Each scene shows the same named points in several views. A view is turned or mirrored, shifted and resized as a whole, has a little noise and may leave points out.
(in the rows, 128 means zero)

Scene 1
View 1
nin: [135 142 129 141 126 151 142 118 115 131 135 137 136 135 136 110 132 136
 117 153 118 118 138 111 137 115 117 131 120 149 145 155 117 126 116 114
 153 120 106 142 127 147 150 111 129 133 141 132]
lusi: [125 156 135 135 107 138 117 141 124 136 114 127 132 143 117 115 110 147
 110 113 129 118 118 112 126 146 111 132 129 108 140 138 126 114 141 125
 129 120 120 115 129 136 104 110 136 131 137 139]
kog: [133 134 129 141 132 155 140 114 116 134 134 133 140 129 136 128 137 131
 126 153 109 121 143 115 141 110 117 126 122 154 142 152 115 128 118 114
 146 122 106 139 124 149 147 123 124 134 131 132]
lam: [127 133 125 131 137 137 125 116 122 134 137 118 136 119 127 141 137 125
 129 137 122 119 139 124 128 123 126 121 130 163 143 147 124 128 119 122
 127 125 112 130 120 139 129 146 130 133 133 141]
rem: [122 126 122 125 147 126 118 111 125 136 142 106 135 108 123 161 142 116
 136 131 127 119 143 131 121 124 133 116 136 179 143 145 128 131 116 126
 113 128 115 126 115 133 121 170 130 133 129 146]
Diros: [134 143 131 142 123 151 139 121 116 132 131 137 136 137 134 111 129 139
 117 149 117 118 135 111 137 118 115 131 121 142 144 152 117 124 121 115
 150 120 107 138 127 147 145 110 129 133 139 132]
beli: [131 144 132 139 121 148 132 125 119 134 126 133 137 136 129 118 125 139
 117 138 118 119 132 113 134 125 115 130 124 134 142 147 120 122 127 118
 141 121 111 131 127 144 131 114 130 133 136 134]
merup: [134 154 137 145 107 158 137 134 116 135 117 145 136 150 131  97 117 151
 108 140 115 120 126 104 140 126 105 137 119 111 140 147 116 117 133 114
 154 117 111 132 133 149 134  87 130 132 139 128]
ruru: [122 134 128 128 134 134 116 122 126 138 129 112 136 119 120 151 131 126
 130 122 123 120 134 126 124 132 124 119 134 150 140 138 126 125 129 125
 115 126 117 118 120 136 110 151 130 133 127 143]
zumo: [119 143 137 133 116 148 109 138 128 146 105 119 140 134 111 151 115 139
 129 104 109 126 123 119 132 141 108 122 133 107 129 124 123 118 151 124
 112 124 124 102 126 140  86 133 127 135 116 138]
Mema: [121 126 129 129 140 143 117 117 126 143 126 112 141 115 120 169 137 121
 142 124 108 126 140 128 131 123 121 114 134 155 134 134 121 129 130 122
 111 128 117 116 118 140 110 161 124 136 115 140]
gom: [134 149 134 143 114 155 138 128 116 133 123 141 137 144 131 104 122 146
 112 142 116 119 129 107 139 123 109 134 120 124 142 149 116 120 128 115
 152 119 110 134 131 148 138  98 129 132 138 130]
tes: [123 148 136 136 113 147 117 137 124 141 111 126 137 138 117 131 115 143
 120 115 116 123 123 114 132 138 109 127 129 111 134 133 122 117 144 122
 125 122 120 112 128 142 101 119 130 133 126 136]
vakis: [124 144 127 129 127 127 117 127 124 133 132 116 131 125 121 131 126 132
 118 122 136 115 128 122 120 138 125 125 132 147 145 145 129 121 125 127
 123 124 117 123 123 132 114 138 136 132 139 144]
kup: [132 136 129 140 130 152 137 116 117 133 132 132 138 130 133 125 135 132
 124 149 112 121 140 115 137 115 118 127 123 151 142 150 116 127 119 115
 144 123 108 137 125 147 143 123 126 133 133 133]
Tifa: [133 149 128 138 120 138 134 125 117 128 135 134 132 138 133 100 126 140
 108 143 133 113 131 111 128 128 120 134 123 144 149 156 124 121 118 119
 149 120 109 139 128 140 142 109 135 130 150 137]
View 2
lam: [121 164 107 112 116 133 156 138 128 156 131 110 112 112 122 119 105 115
 131 118 113 133 115 105 105 120 127  96 118 129 135 148 122  88 130 144
 115 119 128 116 130 104 119 124 128 127 134 118]
merup: [179 121 108 126 158 119 133 155 107  99 116 134 121  92 126 151 112 124
 121 116 125 142 120 129 141 149 141 173 134 109  96 132 139 124 163 136
 172 138 126 124 141 139 129  78 100 136 128  95]
beli: [151 142 109 119 138 126 143 146 117 126 124 123 117 102 125 136 110 119
 125 118 119 138 117 118 123 135 134 137 126 118 114 140 131 108 146 140
 146 130 128 121 136 123 125 101 114 132 132 107]
rem: [ 94 186 113 102  96 139 159 125 140 176 141  98 110 127 123 104 100 110
 135 124 105 130 113 100  88 110 121  62 107 133 154 158 116  77 114 150
  90 118 134 113 122  94 119 147 144 123 146 130]
vakis: [128 159 138 110 127 124 135 116 137 140 140 113 118 120 126 117 112 111
 137 141 107 143 115 120 103 130 127  98 109 120 127 154 129 118 129 153
 136 143 139 119 116 109 130 111 133 129 145 123]
nin: [147 138  95 126 136 126 161 158 111 145 119 124 105  80 119 138 118 119
 127 107 125 142 121 105 123 129 134 137 134 130 107 134 127  96 152 135
 149 117 111 122 142 105 114  87 108 131 106 102]
kog: [138 149  83 122 125 133 165 164 111 149 117 119 107  91 120 135 107 120
 123 100 124 132 119 100 120 124 133 129 132 130 120 136 123  80 146 132
 127 107 114 118 147 109 113 109 110 128 116 105]
Mema: [113 182 100 100 103 143 146 139 133 143 132 100 125 144 130 115  81 118
 122 113 107 119 110 114 104 119 130  87 110 117 161 157 121  77 119 143
  84 116 146 111 132 131 126 165 135 125 170 124]
ruru: [118 173 122 103 114 134 139 124 136 141 137 105 122 136 128 115  96 115
 130 129 107 131 112 119 102 124 127  89 107 118 147 157 124  97 121 149
 108 132 144 115 123 120 129 142 136 126 161 125]
Diros: [151 138  99 123 137 126 154 154 112 136 120 124 111  88 121 138 113 119
 126 110 122 140 120 110 124 132 134 139 132 125 110 136 129 100 151 136
 147 122 118 121 141 113 117  93 110 131 117 102]
gom: [167 129 104 125 149 122 142 154 109 114 118 129 116  91 125 145 113 122
 123 114 123 141 120 121 134 141 138 158 132 116 102 134 135 114 158 136
 162 131 123 123 141 129 124  84 105 134 123  99]
zumo: [152 162 126 100 131 134 109 129 131  87 132 112 144 160 140 129  77 124
 116 128 104 122 108 147 122 144 136 126 108  91 147 157 138 118 129 146
 118 147 166 115 127 171 145 152 127 131 198 119]
lusi: [163 139 143 112 149 118 111 119 127  93 134 124 133 129 134 133 105 120
 127 142 108 142 114 144 124 149 134 139 113  99 116 150 141 142 142 150
 160 160 151 122 119 146 143 103 121 135 164 114]
tes: [159 149 126 109 140 127 116 132 125  93 129 119 136 138 135 134  92 123
 120 129 110 132 112 141 127 145 137 137 114  98 129 151 138 123 139 146
 138 147 153 118 128 157 141 125 121 133 174 113]
Tifa: [150 135 120 125 143 118 149 137 119 139 128 126 107  84 120 134 127 116
 135 127 119 150 121 112 118 133 131 133 126 127 100 139 131 117 150 143
 164 135 118 125 129 100 121  75 114 132 110 107]
View 3
Tifa: [113 114 157 125 145 128 148 131 107 115 105 102 113 158 161 114 103 129
 133 154 159 162 148 114 139 158 106 135 130 142 149 123 130 147 121 109
 119 130 119 109 117 121 142 143 159 116 147 142]
tes: [122  84 136 151 131 148 138 113 123 146 105 119 115 118 128 151 152 107
 128 140 136 157 110 131  87 125 138 152 121 110 113  90 158 147 129 146
 136 133 115  98 152 120 132 146 150 150 127  99]
ruru: [112  90 139 147  93 126 138 128 130 159  74 121 134 101 146 150 130 107
 135 119 130 115 106 155 123 155 143 133 125 116 151 115 137 117 110 116
 134 151 151 122 142 115 130 119 126 182 139 104]
lam: [115 109 145 133 103 125 139 135 122 148  85 116 131 120 156 138 106 114
 136 125 129 122 116 145 150 159 123 124 131 121 162 119 120 120 106  95
 121 153 162 125 125 119 130 116 130 165 152 118]
beli: [122 110 147 131 139 140 143 123 112 131 113 111 115 140 146 131 117 118
 129 145 139 160 128 120 128 138 114 136 129 123 135 105 133 146 119 115
 119 137 131 105 127 123 132 141 153 129 146 122]
Mema: [122  98 133 144  85 135 133 126 132 172  83 129 138  90 136 164 128  98
 133 110 106 110  89 160 133 139 142 126 127  96 150 101 127 111 104 105
 128 164 177 125 141 120 119 109 117 194 150  89]
zumo: [122  71 128 163 114 150 134 109 133 164  95 129 122  93 120 167 169  96
 127 127 125 143  91 145  72 119 157 154 119  97 107  82 166 138 128 155
 144 139 122 100 166 118 128 140 137 175 121  81]
lusi: [112  77 142 154 138 140 142 115 121 134  95 112 110 129 140 139 154 114
 130 148 159 162 127 126  78 140 139 157 119 127 115 104 168 152 136 156
 141 122  89  97 153 116 143 156 157 140 118 113]
Diros: [127 122 152 120 144 140 144 126 107 124 121 109 114 150 149 125 103 122
 129 149 137 165 132 113 144 138 102 131 131 124 141 106 121 147 117 101
 111 140 141 107 118 126 132 137 156 119 156 130]
kog: [132 131 149 116 133 141 143 129 108 134 123 114 121 143 146 132  95 118
 129 140 120 154 123 120 161 134 100 122 133 115 150 101 108 138 108  85
 106 152 166 115 113 128 124 125 146 130 167 123]
gom: [128 115 150 125 158 148 145 119 104 119 131 108 106 156 142 125 117 123
 126 158 142 181 137 105 124 127 103 141 129 124 123  97 134 158 126 118
 116 131 122  97 125 126 134 150 166 106 148 128]
kup: [128 124 149 120 132 139 142 128 110 133 117 113 120 142 147 130 100 119
 130 140 126 154 124 123 154 138 104 126 133 118 147 104 115 138 111  92
 110 148 158 113 116 127 126 127 147 132 161 124]
View 4
lusi: [122 154 122  93 106 145 105 142 136 107 122 134 145 117 118 150 122 147
 139 126 137 144 123 126 132 121 136 141 147 120 128 124 141 141 121 127
 132 117 133 116 115 137 136 130 130 145 103 114]
Mema: [129 102 113 104 144 135 156 113 131 118 140 155 134 151 137  93 126 136
 112 113 135 150 126 124 131 111 114 157 131 114 161 132 125 123 130 109
  97  97 148 140 121 125 126 126 117 143 138 124]
beli: [122 138 133 114 123 147 119 134 127 117 135 107 130 130 136 139 111 131
 130 135 128 145 115 115 132 124 125 124 122 130 134 129 135 142 134 126
 122 120 129 131 139 132 118 136 126 143 124 120]
lam: [125 113 127 105 147 137 137 121 122 125 139 139 117 147 138 105 115 130
 114 125 133 150 117 111 127 123 113 137 115 132 142 141 123 132 133 121
 114 100 136 138 135 124 111 119 121 142 128 123]
ruru: [127 115 117  95 140 135 138 121 128 119 135 157 129 144 130 105 123 139
 117 117 138 150 124 120 129 117 117 151 131 121 146 137 126 128 126 117
 111  97 142 132 119 125 124 118 122 143 123 121]
Tifa: [119 143 140 108 129 145 105 139 120 122 133 109 115 129 134 141 105 130
 129 141 129 147 108 105 127 133 123 114 112 143 119 139 131 148 134 135
 135 116 122 128 144 130 108 125 129 141 113 119]
vakis: [123 130 124  90 134 137 119 130 124 119 130 151 122 136 126 119 118 139
 123 124 139 151 118 113 125 125 121 140 128 131 130 142 128 135 125 126
 127  99 133 125 122 127 119 113 126 143 108 118]
zumo: [127 135 108  96 109 144 132 129 145 103 127 149 160 127 121 130 132 150
 132 113 138 145 134 140 136 109 133 163 160 101 153 116 140 129 120 111
 109 113 146 123 104 136 148 137 123 147 122 117]
kup: [122 124 135 121 137 145 130 127 123 122 141 105 122 140 144 125 108 125
 122 136 125 146 112 111 131 124 117 122 110 134 139 133 129 141 139 123
 114 116 131 140 148 128 109 135 123 141 136 123]
tes: [124 143 118 100 109 146 120 134 139 106 127 133 151 124 124 140 124 145
 135 122 134 145 126 131 134 115 133 147 149 112 141 120 141 136 123 119
 118 118 138 122 115 137 138 137 127 146 117 117]
nin: [121 133 141 123 134 147 120 132 120 123 139  94 118 136 144 136 104 123
 125 142 123 145 109 107 131 130 119 111 106 140 130 134 131 145 139 129
 123 121 125 137 153 129 105 135 125 141 130 122]
rem: [128  96 119  95 160 130 150 112 120 128 141 166 112 158 137  82 120 133
 105 116 139 154 120 111 125 120 106 150 115 130 148 148 116 124 131 117
 107  84 142 140 126 118 111 108 118 141 128 124]
gom: [120 148 138 119 116 151 111 139 128 114 133  91 133 124 137 153 108 130
 135 142 124 143 113 116 133 126 129 116 122 133 129 125 139 148 135 129
 127 130 126 130 144 136 117 143 128 143 124 119]
Diros: [121 134 138 120 130 147 120 133 123 120 138  99 124 134 141 138 106 126
 126 140 124 145 111 110 132 127 122 117 113 136 133 132 132 144 137 127
 122 122 127 135 148 131 110 136 126 141 129 121]
merup: [120 158 138 119 106 154 104 144 131 110 130  86 140 118 133 165 109 132
 141 143 123 141 113 119 136 126 135 114 128 129 128 120 143 151 133 130
 130 136 124 126 142 140 122 148 130 143 121 118]
View 5
Tifa: [136 103  97 142 107 131 109  98 136 101  98 116  97 112 105  81 144 142
 103 129 101 102 114 153 127 153 120 105 113 131 116 160 109 122 158 137
  99 140  97 129  96 123 119 129 106 147 147 105]
kup: [126 110 111 134 127 107 141 101 127  99 108 106 138 109 120  74 124 148
  92 137 102 144 132 134 121 144  94 101  93 153 131 141 106 133 136 143
 134 147  99 153 109 148 119 139 105 152 140 128]
vakis: [109 149 112 132 110 119 125  98 118  91 126 122 127 136 133 122 159 131
 108 103 108 124 111 139 119 132 141 153 130 134 121 155 162 125 171 170
 130 158  84 130 106 149  97 112 110 110 145 110]
nin: [135  94 103 139 120 117 127 101 136 105  97 108 116 102 108  64 126 149
  93 140  99 125 127 143 126 153  96  88  92 146 125 148  93 128 140 134
 116 140 102 146 100 134 125 141 103 163 143 120]
zumo: [145 180 131 127 150 122 171  89  82  48 122 132 185 160 144 144 148 125
 144 143 133 139 157 101 111 168 124 188 158 144 132 139 188 130 146 127
 121 178 124  97 153 157  68 114 108  86 144 112]
lam: [ 95 139 120 125 118  98 141 102 122 101 132 109 144 121 138 103 138 141
  89 108 102 155 116 131 118 119 116 130  99 152 132 142 142 135 155 180
 158 157  80 162 105 166 109 126 109 128 139 130]
kog: [124 104 111 133 128 102 143 103 130 104 107 102 140 103 120  67 119 151
  88 139  99 149 133 131 122 143  86  93  85 157 133 137 100 135 133 144
 138 147  99 159 107 150 123 144 104 159 138 132]
tes: [152 157 120 133 142 129 154  90  94  58 110 130 161 149 129 126 147 129
 139 146 126 123 152 115 116 174 122 165 150 137 127 146 164 126 148 118
 106 166 123  97 140 143  81 120 107 103 145 106]
merup: [178 101 100 148 134 142 131  92 119  77  77 123 119 119  98  76 133 142
 130 170 113  97 149 138 127 195 101 109 128 132 119 155 102 121 134  85
  72 143 132  98 122 112 109 138 102 149 148 100]
ruru: [ 99 166 126 123 125 101 151  99 107  85 139 117 162 139 148 129 148 132
 104 105 114 154 123 120 113 123 129 161 121 150 132 142 171 133 160 178
 156 169  85 145 119 170  91 115 111 104 140 125]
lusi: [155 149 109 139 128 145 133  89 102  62 103 134 133 148 119 127 158 127
 142 139 122  97 138 129 120 178 138 165 160 125 117 159 163 120 160 117
  86 160 120  85 130 126  83 114 109 104 150  92]
Diros: [139 102 105 139 123 118 131  99 129  97  99 111 125 109 111  71 129 147
 100 144 102 125 132 138 123 156  98  99 101 145 126 147 103 128 139 130
 113 143 105 138 108 136 120 139 104 155 143 118]
beli: [141 118 108 138 126 122 135  97 120  87 103 117 132 121 116  89 135 142
 111 140 108 123 134 134 123 160 108 119 115 141 126 149 122 127 144 129
 112 149 108 127 116 136 107 131 105 139 145 114]
Mema: [ 93 171 137 116 139  84 173 101  99  82 146 110 192 138 160 123 133 137
  98 112 114 184 136 105 109 117 109 159 108 165 144 128 172 141 147 182
 180 175  89 160 130 189  91 124 111 108 134 141]
rem: [ 65 161 128 117 113  82 146 105 119 107 154 107 158 127 158 122 144 137
  78  82 102 175 106 126 112  90 127 149  96 159 136 138 169 138 166 217
 190 166  61 178 103 187 102 116 113 113 136 139]
View 6
kup: [116 136 125 121 131 115 142 151 122 130 142 119 136 128 107 126 115 140
 112 116 142 112 137 134 125 139 132 127 138 132 133 123 118 139 110 122
 127 123 134 139 125 130 128 111 108 132 125 135]
merup: [104 127 130 133 161 111 139 160 121 111 137 101 135 132 123 136 105 135
 113 113 138 125 145 137 141 128 129 130 120 134 116 110 112 126 114 130
 148 110 146 150 144 130 112  94 148 133 145 149]
tes: [116 128 135 131 149 115 143 125 117 121 138 110 109 123 138 127 116 129
 136 119 121 130 140 129 127 121  93 132 115 142 112 118 118 107 122 123
 146 114 144 145 142 115 110 110 131 135 109 134]
vakis: [131 136 137 125 129 110 148 121 136 130 150 123 130 124 125 124 128 139
 136 124 119 137 145 123 114 125 107 132 109 134 125 121 131 126 120 117
 124 135 142 134 128 121 138 118 114 123 117 129]
gom: [108 130 129 130 152 112 140 157 123 117 139 107 137 131 118 133 108 138
 112 115 139 122 143 135 136 131 131 129 124 133 122 113 114 131 113 128
 142 115 143 147 139 130 119  99 137 133 140 145]
lusi: [118 128 140 135 154 110 145 126 127 116 142 108 120 126 140 131 118 132
 138 121 117 141 147 127 128 117  97 133 100 139 109 112 122 110 123 124
 146 118 150 145 145 117 117 105 144 129 124 139]
zumo: [119 127 135 130 144 119 144 111 109 126 137 114  94 118 145 122 119 124
 145 121 115 128 135 127 122 119  75 131 118 147 111 124 118  97 124 122
 146 112 142 144 141 107 104 117 122 140  90 128]
Mema: [129 136 127 117 114 121 146 113 114 144 142 131 105 118 120 113 127 133
 135 122 125 112 129 126 110 135  94 128 141 141 132 135 124 120 116 115
 122 127 129 134 119 114 124 129  82 136  82 117]
Tifa: [120 135 132 126 141 108 144 151 136 121 147 113 149 133 113 132 117 143
 115 119 135 131 148 130 127 131 136 130 114 128 127 114 124 141 113 123
 129 129 144 139 132 133 137 104 130 124 146 142]
lam: [129 138 129 118 118 115 146 129 127 139 147 128 130 124 112 120 126 140
 125 122 131 119 138 126 114 136 117 129 131 134 135 128 127 135 113 116
 117 134 134 133 119 124 138 122  94 128 110 125]
rem: [139 142 129 113 103 117 148 114 129 148 151 137 124 120 110 113 134 141
 133 125 125 119 135 122 103 137 107 129 133 134 140 135 133 135 114 111
 108 142 130 126 110 120 147 132  76 125  94 115]
beli: [116 132 130 126 141 113 142 145 124 124 142 113 133 128 118 128 114 137
 119 117 134 122 141 132 128 131 123 129 124 134 124 118 119 130 114 124
 135 121 140 142 133 127 124 107 124 131 129 138]
nin: [114 135 125 124 137 112 141 159 127 125 143 115 146 132 106 129 113 142
 107 116 144 116 141 135 128 138 143 127 133 130 132 118 118 144 109 124
 128 124 138 141 127 135 131 105 119 129 139 141]
kog: [115 136 122 120 129 116 141 154 120 131 141 120 137 129 103 125 114 140
 108 115 145 107 136 135 126 142 136 126 144 132 136 124 116 142 108 122
 126 122 132 139 122 132 128 111 104 133 125 135]

In a view up to two points have been moved. Name them for each view, in the order of its rows, or write -.
view 1 => Diros, vakis
view 2 => lam
view 3 => tes
view 4 => beli
view 5 => zumo
view 6 => rem
